Points on a hilly landscape, in no order, each with its height.
From any point a ball rolls to the lowest of the 2 points nearest to it. It stops when none of these is lower. Distance is the straight distance between rows; heights are no part of it.
(471): [ 20  12  15  28 -15  -1  -6   6 -15  -7   3  -4  20   2  -1  -1 -13  -2
 -11  14  25   9 -17 -12   2 -14 -10  12  26 -21 -13  12]  h=2.21
(790): [  0  22  17  10 -28   0  10  -1  -5 -17  -3   7  14  -9 -12   9 -17  11
  21   7   8  10  12 -13  -4   2  -8  14 -11 -18   9  -2]  h=4.60
(169): [ -8   9  -6  -1 -15   3  -5   1  12  -8 -15  -1 -21  13 -13 -15 -14   8
  -6  -8   4   1 -20 -18  -8  11   5   5   2 -24   8   9]  h=5.49
(1120): [-19  -7   1 -25  29  -7  10 -10  17   5   4 -13  -4 -21   4  21  16  -7
  18 -14 -25 -12  26  19   2  -2  -6  -9 -22  28  10 -25]  h=7.63
(26): [  6  27  14  31 -33   1   1  -3 -28 -40 -16 -13  10 -43   2  16  -8  -5
  30   9  18   5  24  -3  24   2  -6  12 -10 -31   8  14]  h=5.12
(962): [ 23   2  32  -2   4  22  22  18  -9  10  22   0   2  17   5  -5 -16   4
 -14 -27   9  14 -31 -13   2   1  15  51 -12 -19   4  -4]  h=6.88
(1289): [-16   8 -15 -11  -8 -10   0  -2   1  -1  -7 -20   4 -24  -1  11  -5  -8
  48 -10   1 -13  31   2   3   0 -31   2 -12  19  -1  -5]  h=7.78
(1333): [ 30  -6  -3  31 -16  -1   8  10 -10   7   6   4   6  19  -7 -18 -14  -9
 -48  12  30   4 -39 -14  -6 -20   4  -2  30 -20 -13  19]  h=2.36
(920): [ -3  17   5  13  -2  12 -10   7   0 -10   4  -2   2  27  -6 -16 -14 -10
  -9  -4  15   4 -36 -26  -1  -1  17  15  12 -32   1   2]  h=3.89
(1491): [ 24  -2  18  -7 -28   8  28 -10 -21  -3  -9  23 -24  -3  -7 -11  -9  25
 -24  -2  -1   5 -11  -4 -20  15   3   8 -16 -33  14  23]  h=3.01
(1482): [  0   3  -5  17 -28  -4  -2 -10   1   1 -15   3   1  19 -17 -12 -10   8
 -20  22  10   1 -18 -24 -12  -2   7 -15  21 -16  -3  21]  h=7.95
(328): [-22  -5   6 -19  15 -18   6 -18  14   1  -4  -3  15 -21  -1  25  15  -4
  22   7 -22   1  43  17  -6   1  -7 -16 -22  24  24 -24]  h=7.36
(168): [ 14  -8  -9   6  -5   6   2   5   1   1  -6   0 -21   9  -3 -11   0  14
 -12   5   7  -1  -9   2  -4   4   3   4   2   2 -12  16]  h=3.00
(826): [-18  10  24   4   1  18  -9  -4   1  11  17   6  36  31   3  -3  -2 -10
  -8  22   4  18 -27 -22  -5 -14  23   8  22 -13   2 -20]  h=7.76
(167): [-11  -3  -9 -24  20  -6   8  -3  12  -1   3 -15  -4 -34   0  22   7  -5
  38  -3 -19 -15  37  26   9   1 -11 -16 -26  30  -1 -21]  h=7.90
(1253): [-24  -1 -37   4 -13 -24 -21  -6  14  -5 -19 -14  13 -13 -20   6  -4 -12
  15  -8  13 -18   9   2   0  -6 -35 -18  12  16 -14   1]  h=7.39
(1138): [  3 -22 -41   4  12 -13  -7  -2  -1  11   6 -14   1 -16   9  -1  -4   6
  -9   7  -1  -7   5  18  -2  -4 -16 -26  15  40 -30   4]  h=6.67
(1239): [ -4  39   4   1  23  30 -15  13 -16  -7   3   4   3   5  15   6  22 -22
  18  -5  -1 -13   3   5  25  -5  17  16 -12 -19   5 -10]  h=2.81
(713): [ 29  15 -10  34 -22  -3   0  16 -19 -34 -14 -17 -16 -28   3  -2 -11  -1
   1  -9  35  -8  -2  10  20  11 -17  25  13 -28 -13  30]  h=5.33
(1435): [-50  29  -8 -11  -3   5 -17  -1   7   3 -11   1  11   7  -8  -5  17 -30
  24   3   1  -6   4 -14   2 -10  12 -14  -7 -14  25 -30]  h=8.24
(1170): [ -5   7   5 -16   2   1   1  -4  11 -22 -23  12  -1 -12  -6  13  22  -3
  15  28 -15   9  20   8   1   7  21 -14 -19  -7  21  -7]  h=1.05
(403): [-18 -12  26  -7  -1 -23   8 -23  14  14  -3  14  11  -8  -9  14  14  13
 -17   7 -32  13  30  -1 -25   3  -8 -18 -14  13  24  -5]  h=1.46
(473): [ 15  19   1  30 -31  -8  -7   8 -18 -44 -20 -15  -3 -36  -1   7 -12  -2
  22  -1  29  -4   5   6  24  10 -12  16   5 -29 -11  27]  h=5.40
(47): [-35   9  -3 -19   6 -19   8  -5  28  -1 -11  -4  -9  -9 -18   4   7  -9
  14 -39 -16  -6   4  -6  -8  12  -6   0 -25  -5  30 -21]  h=1.98
(239): [  0   2  18   8   0   8 -16 -12  -9 -16  -4  18  11   1   7  10  21   6
   4  52 -11  18  18   7  -8  -6  20 -19   3   3   1  -1]  h=2.20
(655): [  9   9  14  18 -25  -4   1  -4 -11  -6  -3   2  28 -12  -2  17 -11  17
  20  33   4   7  31   3  -5 -11 -11  -8  12  11 -10   7]  h=3.42
(846): [ -5  -2   7 -24  14  -7  -2 -15   7  -8 -13   5  16 -20   2  28  24   3
  18  34 -24  10  46  25   0   1   9 -22 -19  23  14 -17]  h=7.08
(29): [  5  12 -21  22 -34 -19 -12   2   3  -2 -22  -4  10   3 -22 -12 -18   2
 -13  10  21 -13 -18 -20  -9 -13 -12 -13  25 -24 -10  22]  h=8.23
(535): [ 33  -9 -15  28 -12  -3  -1  -1 -21 -19  -7   6 -26 -14  -1   8  14  27
   0  34  -2   8  21  17  -3   7   1 -25   0  13 -22  34]  h=5.87
(1372): [ 23  -7  -2 -29  26   6  15   9   7 -12   5   0 -30 -17   3  15  11   4
  17 -15 -16  -2  12  23   4   7  10   6 -20  13  -1  -8]  h=5.26
(1131): [ 20   4  -1  23 -21 -15   1  11 -10   6   2   5  25  11  -8  -4 -18   0
 -28  14  24   4 -19 -14  -6 -21  -5  -1  30 -12 -16  17]  h=1.72
(773): [ 33 -27  40   4 -10  16  32   0 -26  33  36   7  11  13  17  -5  -8  21
 -34  14   0  28   0   0 -10 -11   8  16   2  20  -7   7]  h=7.10
(1054): [  0   0 -12 -30  38  10  -2  12  14 -11  -3   0 -35   4   7   5  21 -10
   9 -17 -16 -13  -1  15  14   5  20  -2 -15 -12  10 -11]  h=7.01
(1437): [ 30   8  -7  28 -11  -3   5  11 -12 -21  -7 -13 -19 -15  -6   3 -10  15
   9  -4  20  -7   9  15  11   9 -17  13   3 -11 -12  22]  h=4.89
(1362): [ 14  15 -29  19  19   7 -28   6 -12 -37 -14  11 -31  16   5  -3  22  -8
   6  20  13 -12  -7  14  16  12  20 -28   6 -14 -16  15]  h=4.46
(691): [-23  -9  21  -9  12  13 -10  -4   5  21  18   6  35  26  11  -8  -7 -12
 -17   8   1  16 -21 -19  -4 -15   9  11  24   4   2 -25]  h=7.94
(927): [ -9  -4 -18  12 -22 -20 -13  13   5  11  -8   2  23   5  -9 -17 -17 -16
 -18  -4  27  -9 -22 -18  -2 -18 -25   0  19  -5 -14   6]  h=8.66
(1144): [-16  -6  14 -13  -3   2   3  -5   2  24  20  -6  40  -8   5   6 -14  -5
  18   0  -5   8  15  -5  -5 -14 -22  15  11  28  -4 -18]  h=2.83
(343): [  0  14  28  12   4  24  -6  -4  -9   0  18   7  21  30   7  -2  -6 -14
 -11  21  17  14 -31 -23  -1 -10  25  13  20 -25   2  -6]  h=7.57
(101): [-20  -8  14  -4  -6 -34  -6 -24  12   1 -12  16   6  -6 -17  11  28  11
 -15  24 -37   5  31   9 -29  11  -9 -38 -11  13  24   2]  h=1.03
(1552): [-19 -10 -30  13  -3 -10 -34   3   7   7  -5  16  36   2   1   1  -3 -22
  -1   9  17 -13 -12   0  14 -10 -10 -22  20  11 -20  -5]  h=8.86
(494): [  8 -16 -12 -15  21   2   1   7   9  -2   1 -11 -27 -19   2  13   0   7
  13 -11 -13  -9  10  24   4   2  -2  -1 -15  21 -14  -3]  h=4.83
(412): [ -5 -12   4   1   5  11 -12   1  -2  15  12  10  20  26  13  -9  -4  -8
 -23  12   8   8 -24  -9   1 -12  14  -2  32   9 -10  -7]  h=8.15
(359): [ 25  -6 -25  28   3   2 -21   1 -19 -29 -13   6 -40  -6   5   1  29  14
  -3  43   0   1  10  20   4   8  10 -34  -2   4 -22  28]  h=5.63
(882): [ -1  18  -1  11   3   0 -12  -1 -21 -12   1   6  25 -11  11  14   7 -15
  36  26   8  -5  29  11  16  -6  -4  -7   7  10  -6  -6]  h=2.70
(641): [ 24  -4  -3  -4  -7  13  23  15   5   9  -5   0 -36  10  -4 -15  -9  18
 -20 -34   8  -1 -26  -2  -5  12   1  29 -19 -19   7   3]  h=6.09
(820): [  5  27  -1  10  10  18  -8  12 -20 -23   0 -11 -10  -8  11   6  10 -21
  23 -14   7 -17   6   8  27  -4  -4  16 -10 -12  -4   7]  h=2.03
(1487): [-12 -15 -14  -6  16  -7 -16  -6   7  19  12  -4  23   0   8   7  -5 -11
   6  -3  -2  -3   6   4   3  -5 -12  -4  17  34 -19 -13]  h=5.96
(1009): [ 12   9  24  19 -27   6  10  -5 -11   0   8   2  30  -5  -1   8 -18  21
   0  25   8  12  17  -9 -11 -11  -4   3  18  -5  -2  10]  h=3.07
(1137): [ -7  -5   1 -32  24  -5   9  -2  27  -8 -11  -6 -28  -7   1   2  14 -12
   0 -29 -16  -8   4   4  -1  13   9  -2 -21 -10  18 -13]  h=7.44
(1415): [-10   0  -7   1 -12   5   2   4  16   1 -14   0 -27  24 -15 -20 -12  11
 -21 -23  12  -2 -42 -25  -8   9  10  10  -6 -37  16   3]  h=5.09
(1519): [-10  21   6  -3 -21   9   9   6   2  -9  -6   5 -19  24 -16 -14 -17   1
  -8 -24   9   8 -46 -28 -11   6  18  22 -12 -50  18   0]  h=4.65
(1425): [ -4  12  21   3   8  25  -6   9  -9  12  24   7  24  34  10 -16 -15 -21
 -18  -4  12  12 -43 -23   7  -8  17  33  16 -22  -1 -16]  h=7.35
(91): [-22  -9  16  -7 -12  -7   6 -13  10  17  -1   2  25 -10  -9  14  -7  15
   9  13 -17  11  33  -3 -15  -8 -13  -5  -5  22  13 -19]  h=1.96
(6): [ 42   6   4  -7   1   6  21  14  -7 -25  -7   3 -31 -26   2  14 -10  16
  15 -35   2  -4  10  20   6  21  -9  32 -34 -11  -1  10]  h=5.88
(1400): [ 18 -23   2 -29  38   9  19  11  15  10  10  -8 -32   3  13  -8  10   1
 -20 -32  -8  -6 -27   5   4   4  20  22 -17   5  -1 -16]  h=5.05
(1169): [ -5  25  -1 -11  22  23 -11   8   1 -18  -7   6 -12  18   1   1  20 -17
   8   3  -1  -7  -9   6  14  -4  26   0 -13 -25  10  -6]  h=3.51
(1155): [  6 -24  21 -23  21  -1   7 -13   0   1   7   8  15 -27  15  29  18   8
  11  30 -32  14  43  28  -2  -5   4 -13  -9  37   2 -16]  h=6.79
(1360): [-19 -21  17   1  12  -1  -6 -14  12  20   5   2  -9  18   2  -5  17   4
 -30   7 -18  14 -13  -6 -14  -1   8 -12   8   3   6 -10]  h=2.46
(1185): [ 12 -14 -19   3  23   8  -8   8 -10   5  26   5  11  -4  21   5   5   2
  10   2  -4   2   0  24  12   1   6  -3  13  32 -24  -8]  h=6.03
(1376): [-24  -2  10 -16  13  10  -3  -3  -9  33  23  -5  42  -1  16   0  -8 -20
  11  -7  -4   4   2 -10   2 -15  -8  19  11  23  -1 -28]  h=2.82
(532): [ 34 -23  33   9   1  17  17   1 -26  15  26   9  10   5  20   7  14  21
 -22  29 -14  33   9  10  -8 -11  17   4   5  18 -13   5]  h=6.91
(1066): [ -8 -26 -30   1  19  -7 -17 -10   7  22  17  -4  19 -11  11   3  -2  -6
 -12  -5  -6   0   0  20  -1  -8 -13 -24  24  46 -24 -11]  h=6.29
(1033): [ 34   0   0 -27  14   4  24  13   3 -20  -3  -1 -31 -16   3   9  -2   4
  18 -36 -11  -4   9  13   2  19   4  25 -30  -9   7   0]  h=5.80
(75): [ 13 -17   1 -18  11   8  17  10  14   1  -4  -7 -36   2   8  -8   3  11
  -9 -29  -7  -8 -18   0  -2  14   8  23 -17  -4   2  -7]  h=5.54
(166): [-19  -1  14 -22  -5 -31  14 -30   2 -11 -12  18 -10 -15 -13   1   8   9
 -14  -3 -28   7  13  -4 -37  23  -5  -9 -16 -13  41   6]  h=1.36
(868): [ 24   4   3   6 -22   5  18   0  -7   1  -9   9 -21   1  -5  -5 -20  23
 -14 -11   7  -1 -12  -4 -12  14   1  11 -14 -22   5  26]  h=3.50
(128): [-16   4  19 -25  10  12  10   1  -4  15  16   0  22  -2  11  10   5  -9
  25   0 -14   5  19  -5   6 -10   2  15 -11  11  11 -28]  h=2.85
(683): [-10   7 -14  16 -28 -19 -12   0  14  10  -8  -3  17  12 -20 -16 -22  -7
 -25   7  23  -4 -29 -21 -12 -21  -9 -14  29 -26 -10  12]  h=8.43
(1371): [-54  28 -21 -12  12   1 -26   1  14  13  -8  -5   2   8  -3  -6  17 -31
  16 -20   0 -21  -3 -10   6  -1   2 -12  -5  -6  23 -29]  h=8.04
(1541): [-32   1   7  -2 -11 -24   0 -12  22  17 -12  -3  -6   4 -22  -4 -12  15
  -8 -29 -13  -2   2 -13 -23   7 -21 -10  -7   6  25  -2]  h=2.86
(274): [ -8 -12  15 -13 -11  -1  14  -5  11  19   6 -10  17  -8   2   7 -13  16
   9  -8  -6  11  19  -4  -5  -6 -17  14  -1  21   6 -14]  h=2.41
(524): [-13  21  11   7 -11  16  -6   1   9 -13  -3   0  -6  34 -14 -16  -9  -7
  -7  -9   8  12 -44 -30  -7   1  32  12  -1 -51  13  -4]  h=4.27
(622): [-30  -5  14   7 -13 -28 -12 -25  15  12 -14   7   3   6 -27  -3  17  13
 -19  18 -27   1  22  -6 -31   2  -5 -43  -6  10  19   9]  h=0.62
(869): [  0 -11   6 -12  15  10   4  12  -9  21  23 -12  17   1  14  -9 -17 -15
  12 -25  -1  -1  -7  -7   7 -10 -15  41  -4  22  -9  -8]  h=1.88
(929): [-27  11 -15 -10  35  17 -18   8  13  15   8   2  -1  18  17  -7  17 -20
  -4 -19 -17 -20 -21   5  18   1  21  -8   1  -1  13 -26]  h=7.06
(327): [ 24 -18  26   5 -26   2  31 -12 -16  30  20   3  14  16   3 -13 -21  21
 -34   6   9  19  -9 -11 -11  -4   2  13   6   7  -1  11]  h=7.30
(1085): [ 13   5  16 -12   1  16  23  19   6  -3   7   5 -19  17   0 -13 -13   6
  -9 -32   7  11 -30 -12   3   7  11  40 -21 -36  10  -6]  h=6.56
(725): [-22   7  -3 -18  -1 -25  11 -16  22 -16 -23   4 -24  -5 -17   0   9   8
  -1 -32 -20   2   0  -6 -25  23  -7  -5 -25 -14  35  -7]  h=1.37
(642): [ 19  15  24  18 -15  10   3  -2 -13 -19   8   0  21   2   0  10 -16   9
  -2  23  13  17   4  -5   5  -4   7   8  13 -15  -8  11]  h=2.69
(1010): [  1   4  13  -5  -1   1 -12  -8   3 -25 -16  17  -1   0  -5  12  28  -1
   1  46 -16  14  12  10  -8   6  29 -19 -13  -9  14   6]  h=1.65
(57): [  6 -22   6 -27  49  11  15   9   9   9  16  -1 -26   5  26   0  23 -11
 -17 -23 -23   1 -17  10   7   7  27   3 -10   7   1 -21]  h=4.61
(1151): [ 13  10 -39  15  20   1 -28  14  -6  -5  -1   9   1   5   8  -2   4 -18
   5  -4  12 -17 -14  11  21   5   5 -15  10   1 -26   1]  h=5.74
(87): [ 13  -1  -8   7 -29  -7  13  -2   3  -1  -6  -1  -9  -2 -12  -3 -23  26
   0  -3   1  -5   7  -5  -9   9 -16   2  -1  -5   0  22]  h=3.99
(77): [ 26 -15 -16  15 -29 -14  18  -1  -8  16  -4  -6  -6   9 -15 -14 -16  10
 -22  10  22  -4  -4  -2  -6  -1  -7 -10  22  11  -9  29]  h=4.68
(1213): [ 25 -20 -23   6 -32 -23  19   3   0  23  -4  -8   5  -2 -12 -17 -30   5
 -21 -10  23  -6   0  -4  -5  -8 -20  -3  14  13 -13  20]  h=4.31
(389): [ -8  17  16  10  -3  11 -17  -6  -9  -8  10  16  38   3   8  11   3 -10
  17  43  11   7  10  -3   3 -13   9 -12  22   0  -4 -10]  h=1.64
(386): [ -6  -1 -15 -14  38  16  -8  12  11   0   3   3 -24  13  10  -7  14  -9
  -2 -16  -8 -13 -20  11  17   2  21   1  -7  -8   4 -14]  h=6.64
(1361): [ -7  -3  10 -14 -15 -13  12 -17   4  -1 -15  16 -13  -4 -11  -6   5  14
 -21  -2 -16  12   2  -7 -24  18   4  -6 -16 -25  26   8]  h=1.87
(835): [ 29  -6 -17  -2  11  -1   3  11  -2 -17   0  -9 -37 -15   2  14   1  12
  17 -12  -4 -14  16  27  13  10  -1  -4 -21  10 -19  15]  h=4.33
(1505): [ 21 -14  -3  16  23  17  -5   7 -21   2  22   4   3   4  23   0   2   6
  -9  11  11   9  -1  19   9  -5   8   3  13  24 -28   0]  h=6.37
(331): [ 33  11  -6  13  -7   2  13  15  -7 -17  -6 -14 -30 -11   2   4 -14  14
  10 -25  14  -6  -1  16   8  15 -15  28 -18 -12 -11  17]  h=5.35
(544): [-12   5 -18   9   0  -6 -28   4   1   1  -1  20  35  16  11   4  11 -22
   2  23  17  -5 -18  -3  11 -10   7 -21  28   6 -20 -14]  h=8.62
(1296): [  1 -11  17  -6 -30  -1  23 -14  -8  11  -7  16  -7  -2  -7  -8  -4  18
 -27  12  -9   9  -5  -7 -20  12   3 -11  -9 -20  11  19]  h=2.45
(1305): [  0   4 -19   0  30  14 -11  10   0   0   5   3  -8  15  11  -8   7 -13
   5  -9  -2 -14 -13   8  25   3  15  -4   9   2 -12  -7]  h=6.25
(995): [ -8   5  -9 -16  10   1   3   2  -2   4   0 -15   3 -36   3  19   3  -7
  43 -10 -13 -17  35  11  14  -1 -14   3 -26  21  -3 -13]  h=8.02
(884): [ -3   1  -3   9   6   5 -17   0  -3   2   4  13  21  21   6  -6   2  -8
  -6  20  11   2 -14  -6   0  -7  10  -7  24  -1 -19  -9]  h=8.36
(595): [ 13  13 -45  28  21   5 -29  14  -8 -23 -10   6 -15  10   6  -6  13 -17
   4  -1  21 -22 -21  12  31  12   8 -20  12  -9 -26  14]  h=5.22
(758): [ 29   3 -18  21 -17 -13  12  10 -11  -3  -5 -11  -5  -4  -7 -11 -21  19
  -8  -1  18  -8   2   4   0   1 -16   9  10   4  -9  30]  h=4.42
(1307): [ -3  -7 -18  -7  18  -3  -5   5  -5   6  16  -2  15 -13  12   4  -7 -10
  19  -4  -2 -11   8  12  11  -2 -14   0  12  25 -22  -5]  h=5.66
(1273): [ -9  24   7   3  10  16 -13   1 -16  -4   7   7  27   6   9   8  14 -21
  23  24   6  -3  10   1  14  -7   7  -4   2  -7   5 -18]  h=2.16
(944): [ 14  -4  25  11 -34  -1  21 -12 -10  26  12   1  20  15  -7 -15 -27  19
 -26  13  18   9 -11 -23 -11  -8  -1   4  22 -11   3  18]  h=7.50
(162): [ 14  -5   9  17 -38  -4  12 -15  -8  16   1   1   8  20 -12 -15 -17   8
 -34  23   9   6 -24 -22 -14  -2   9  -9  21 -15   1  23]  h=7.70
(180): [ 26 -12  23  15  12  17  -1   3 -27   5  26   7  23   9  25   5   6  10
  -9  24   7  22   4  14   6 -12  11  10  20  18 -19   5]  h=6.66
(430): [ -5  11  24  -8   7  22  12  21  -9  15  28  -5   9  30   4 -13 -12 -14
  -5 -26   4  13 -31 -23  12  -7  11  43  -2 -20   8 -11]  h=7.13
(546): [ 22   9 -17   8   4  -5  -8  15 -14 -29  -3 -24 -17 -29  -1   7  -4  -7
  34 -21  13 -23  13  12  27   6 -24  15 -11   4 -18  22]  h=3.20
(170): [-29  -5  13   9 -35 -22   2 -30   8   9 -16  11   0  -5 -33  -3   4  11
 -14  17 -19   3  15  -4 -26  11 -11 -45  -3  -1  23  17]  h=1.04
(785): [-28  34   2  -9  -8   4   3  10 -11   8  -1  -7   6   3  -1 -15  -8 -22
  31 -34   9  -7 -11 -32  12 -14   1  27 -12 -12  11  -6]  h=6.61
(1313): [  2 -24  22 -35  51   2  19  -6  12  10  24  -4 -12   2  30   0  34 -13
 -18 -21 -30   1  -2   4  -3   6  21  10  -8   7  10 -28]  h=4.21
(1193): [-13  -9   7 -25  28  -5  16  -1  25   9   4 -11 -10  -4  -5   9   4  -6
   5 -29 -22  -4   8   6  -1   3  -5  -2 -20  13  16 -20]  h=7.80
(1459): [ -3 -16  32 -35  43  -3  16 -15   9   5  21   6   7   2  30   4  30 -14
 -12   1 -38  17  11   7  -9  -1  27  10  -8   7  22 -26]  h=3.80
(382): [-14 -15 -44   4   1 -23 -24  -1   8   3 -15  -6  10 -14  -4   6   0  -5
   3   1   8 -17   3  18  -1  -5 -30 -28  21  30 -29   4]  h=7.09
(1293): [-21  -1  10  -7 -10   5  -5  -4  18   6  -4  -6   1  16  -9 -12  -9   3
 -14  -2   3   7 -19 -19  -9  -2   4  -1   8 -15  11  -6]  h=5.83
(838): [ 13 -12 -19  -4   9  -1   0   8   3   7   7 -17  -4 -14   2   7 -15   7
  18 -12  -3 -11   9  11   3   2 -20  15  -6  25 -16   2]  h=5.27
(1551): [-19  -1  -5  -3 -24 -13  10 -16  12  21 -10  -2  -9   4 -19 -11 -18  21
 -13 -27   1  -5   4  -5 -18   7 -19  -9  -3  -1  14  12]  h=3.25
(401): [ 22 -11  -2  10  -2   1  -2   3 -13 -11  -2   3 -14 -13   5  10  13  21
   6  32  -9   9  24  21  -3  -2  -1 -19  -1  19 -16  20]  h=6.20
(672): [-19  -6  21 -18   7   3   2  -5  14   8   6   4  23  -5   4  15   9  -3
  12  12 -17  13  24   2  -2  -7   3  -2  -8  10  19 -32]  h=2.44
(1093): [ -9 -15  30 -11   0   8   5  -6  10   8   0  10   6   7   9   1  12   5
 -18  16 -20  18   3  -5  -8  -4  22  -1  -3   2  12  -9]  h=2.97
(313): [ -4  29  15  22 -32  -8   3  -4 -21 -24  -5  -6  13 -24  -3   9 -12  -3
  36  -7  20   7  17 -18  11   0 -14  20 -15 -19   8   9]  h=4.87
(222): [ -6 -18  31 -18  19  -6  11 -13  11   1   6   5   7   4  12   3  26  -4
 -17   3 -35  19   5  -2 -13   5  15   0  -8   1  19 -17]  h=3.39
(499): [ 13  20  -7  14   5   6  -6  19 -23 -32  -7 -19 -18 -22  14   2   2 -21
  20 -20  20 -11   9   8  39   6  -6  24   0 -10  -9  18]  h=2.61
(125): [-34   8 -19 -17  37   6 -14   3  18   9   3  -4 -11  13   3  -3  22 -23
   1 -34 -16 -31 -10   9  11   3   7 -15  -7   1  18 -26]  h=7.40
(1451): [-46  23 -25  -6  26   5 -34  -6  20   9 -11  -1   4  14   1  -7  27 -31
   7 -11  -8 -28  -3   4   9   3  14 -26   3  -2  21 -28]  h=7.79
(1154): [-28   6  16  -7 -16   7   6   2  14  13   4  -3  12  10  -9  -9  -7   0
   1 -23  -1  13 -18 -26  -7  -4   2  18  -3 -15  15 -17]  h=6.12
(187): [ 17   3 -28  26  12   5 -26   5  -7 -42 -18   6 -44  -1   3   3  23   7
  12  27   9  -6   4  27  14  14  12 -28  -5  -3 -18  30]  h=5.11
(1186): [ 27 -21 -18  17 -38 -16  16 -12 -12   5  -7  -4 -14  -5 -12  -6  -9  22
 -12  22  10  -4  10   8  -6  11 -15 -27   9  20 -15  41]  h=5.10
(681): [-12   4 -30   1 -10 -18 -11   4   5  -5 -14 -19   4 -21  -8   3 -11 -12
  33  -4   9 -18  16  -5   1  -1 -30  -3   0  11 -11   3]  h=7.59
(237): [  9  -5 -20   8  13   9 -13   7  -4 -13 -19   4 -33   9  -3  -6  13   7
  -3  14   4  -3  -9   9   5   6   6 -16   1   4 -11  12]  h=3.63
(1501): [ 27   0 -28   7  12   0   6  16  -2 -21   2 -21 -38 -20  -3   6  -2   9
  23 -19   9 -26   8  30  16  11 -17  12 -15  13 -26  19]  h=3.81
(992): [ 26 -11 -18  17 -31 -14  11  -6 -17  -6 -19  -2 -23 -17 -14  -2  -1  29
   2  22   8  -7  27  14  -5   9 -11 -30   2  12 -13  41]  h=5.42
(745): [ 14   4  11  -3   9  13   7  14 -11   1  18 -11  -2   0   7  -3 -13 -13
  15 -27  11  -3 -13  -7  16  -2  -9  38  -9   0  -9   2]  h=2.37
(797): [-37   0   0 -11  -2 -10   3  -3  26   9  -4 -11  -1   5 -14  -1  -7  -4
   9 -39  -9  -2  -1 -10  -7   4 -19   6 -14   5  23 -21]  h=2.42
(782): [  1 -17 -23   4 -24 -16  11 -10  11  21  -6 -18 -11   6 -19 -17 -21   9
 -23 -23   8 -14  -1   0 -11   5 -22  -8   9  16   0  16]  h=3.79
(1088): [-23  16  12 -16  -8  10   8   8  -3   6   5  -9  11   4  -4  -4  -3 -17
  24 -18   2   1  -4 -19   9  -8  -3  25  -9  -9   9 -15]  h=6.40
(1177): [ -3  -9 -31  11   4  -8 -16   1   4  -1 -18  -7 -17   8  -9 -14   2  -7
 -10   6  13  -9  -9   3  -8   1  -6 -21  20   3 -15  11]  h=4.30
(1245): [ -7  -1  13 -18  23  16   3   7 -13  30  29  -6  29  -8  22   8  -3 -19
  20 -14  -8   1   3  -5  18  -9  -2  29  -3  24  -4 -29]  h=2.40
(967): [-12   1  -3 -26  -9 -22  18 -18   7 -12 -22  10 -28 -20 -13  -1   0  14
  -6 -26 -20   1  12   1 -33  24 -16  -4 -24 -13  35   7]  h=0.87
(1533): [ -8 -13  -4  -4   0  -2  -1  -7  13   4  -8   2 -21   4  -7  -2   2  10
 -10  -2  -7   1   0   0  -4   0   7  -5  -3   3   0   3]  h=2.43
(93): [-20 -17  20  -4   7 -15   1 -13  21  22   2  -3   7   4  -7   2  11  11
 -19  -3 -21   3  10  -3 -15  -1  -6 -10  -3  15  16  -5]  h=1.92
(1182): [-14  -9 -34  13  -9 -25 -28  14  11  13  -7   6  29   0  -4 -14 -17 -21
  -4  -2  25 -17 -16  -5  10 -21 -27 -15  18   6 -24   4]  h=8.87
(86): [  4  -5 -11  10  10  12 -12   2  -4   1   1   5  -7  29  -5 -20  -6  -6
 -28   7  15   3 -38 -15  -2  -1  19   6  20 -18  -8   0]  h=3.41
(612): [  4  12  26  11  -2  13 -10  -3  -5  -9   8  17  20   5   8   8   8   5
   4  42   0  21  13  -4  -1  -4  14  -8   8  -2  -4  -7]  h=2.06
(671): [ 17  -5 -15  18  -5   2  -5  10  -5   3   3   2  -5  28  -8 -28 -14  -6
 -41   1  24  -1 -39 -21  -5 -10   5   5  22 -14 -14   8]  h=2.94
(423): [ -6   0   8 -19  -2   1   7  -7  14  -8  -8   5  -7  -7  -3   9   7   4
   3  -1 -12  10  14   3  -4   5  10  -5 -20  -2  19  -7]  h=1.74
(1298): [ 13 -18  16  -8   7   4  -1  -3  -7  -4  10   4   4 -14  15  15  14  21
  11  33 -19  16  27  19  -1  -7   6 -10  -6  29  -6  -1]  h=6.52
(1062): [  6   9   4  12 -22  -2   4   3  -1  -9  -8   0   2  -7  -8   6 -15  18
  12   7   4  -2  12  -5  -3   3 -12   8  -1  -8  -3  11]  h=4.32
(688): [ 11  -1   1  18  -2  -6 -12   1 -16 -10   9   6  29 -11  12  15   2   5
  17  38   6   5  27  10   1 -12 -11 -13  22  23 -16  -1]  h=3.18

Where does a ball stop that starts at each point below?
(782) => (967)
(1033) => (820)
(838) => (820)
(868) => (967)
(1298) => (1362)
(927) => (1307)
(1451) => (1362)
(785) => (1131)
(995) => (1307)
(327) => (1307)
(1137) => (1362)
(524) => (1131)
(1088) => (1131)

Call two points neighbours if one is among the 2 nearest of the other. Go from one point of each pair to the other, from neighbour to neighbour, staying as low as possible. Name the highest point that can't be avoided.
(622) / (87) => (1182)
(820) / (1362) => (6)
(91) / (1170) => (1088)
(1362) / (967) => (535)
(389) / (1131) => (655)
(1170) / (389) => (239)
(869) / (91) => (1144)
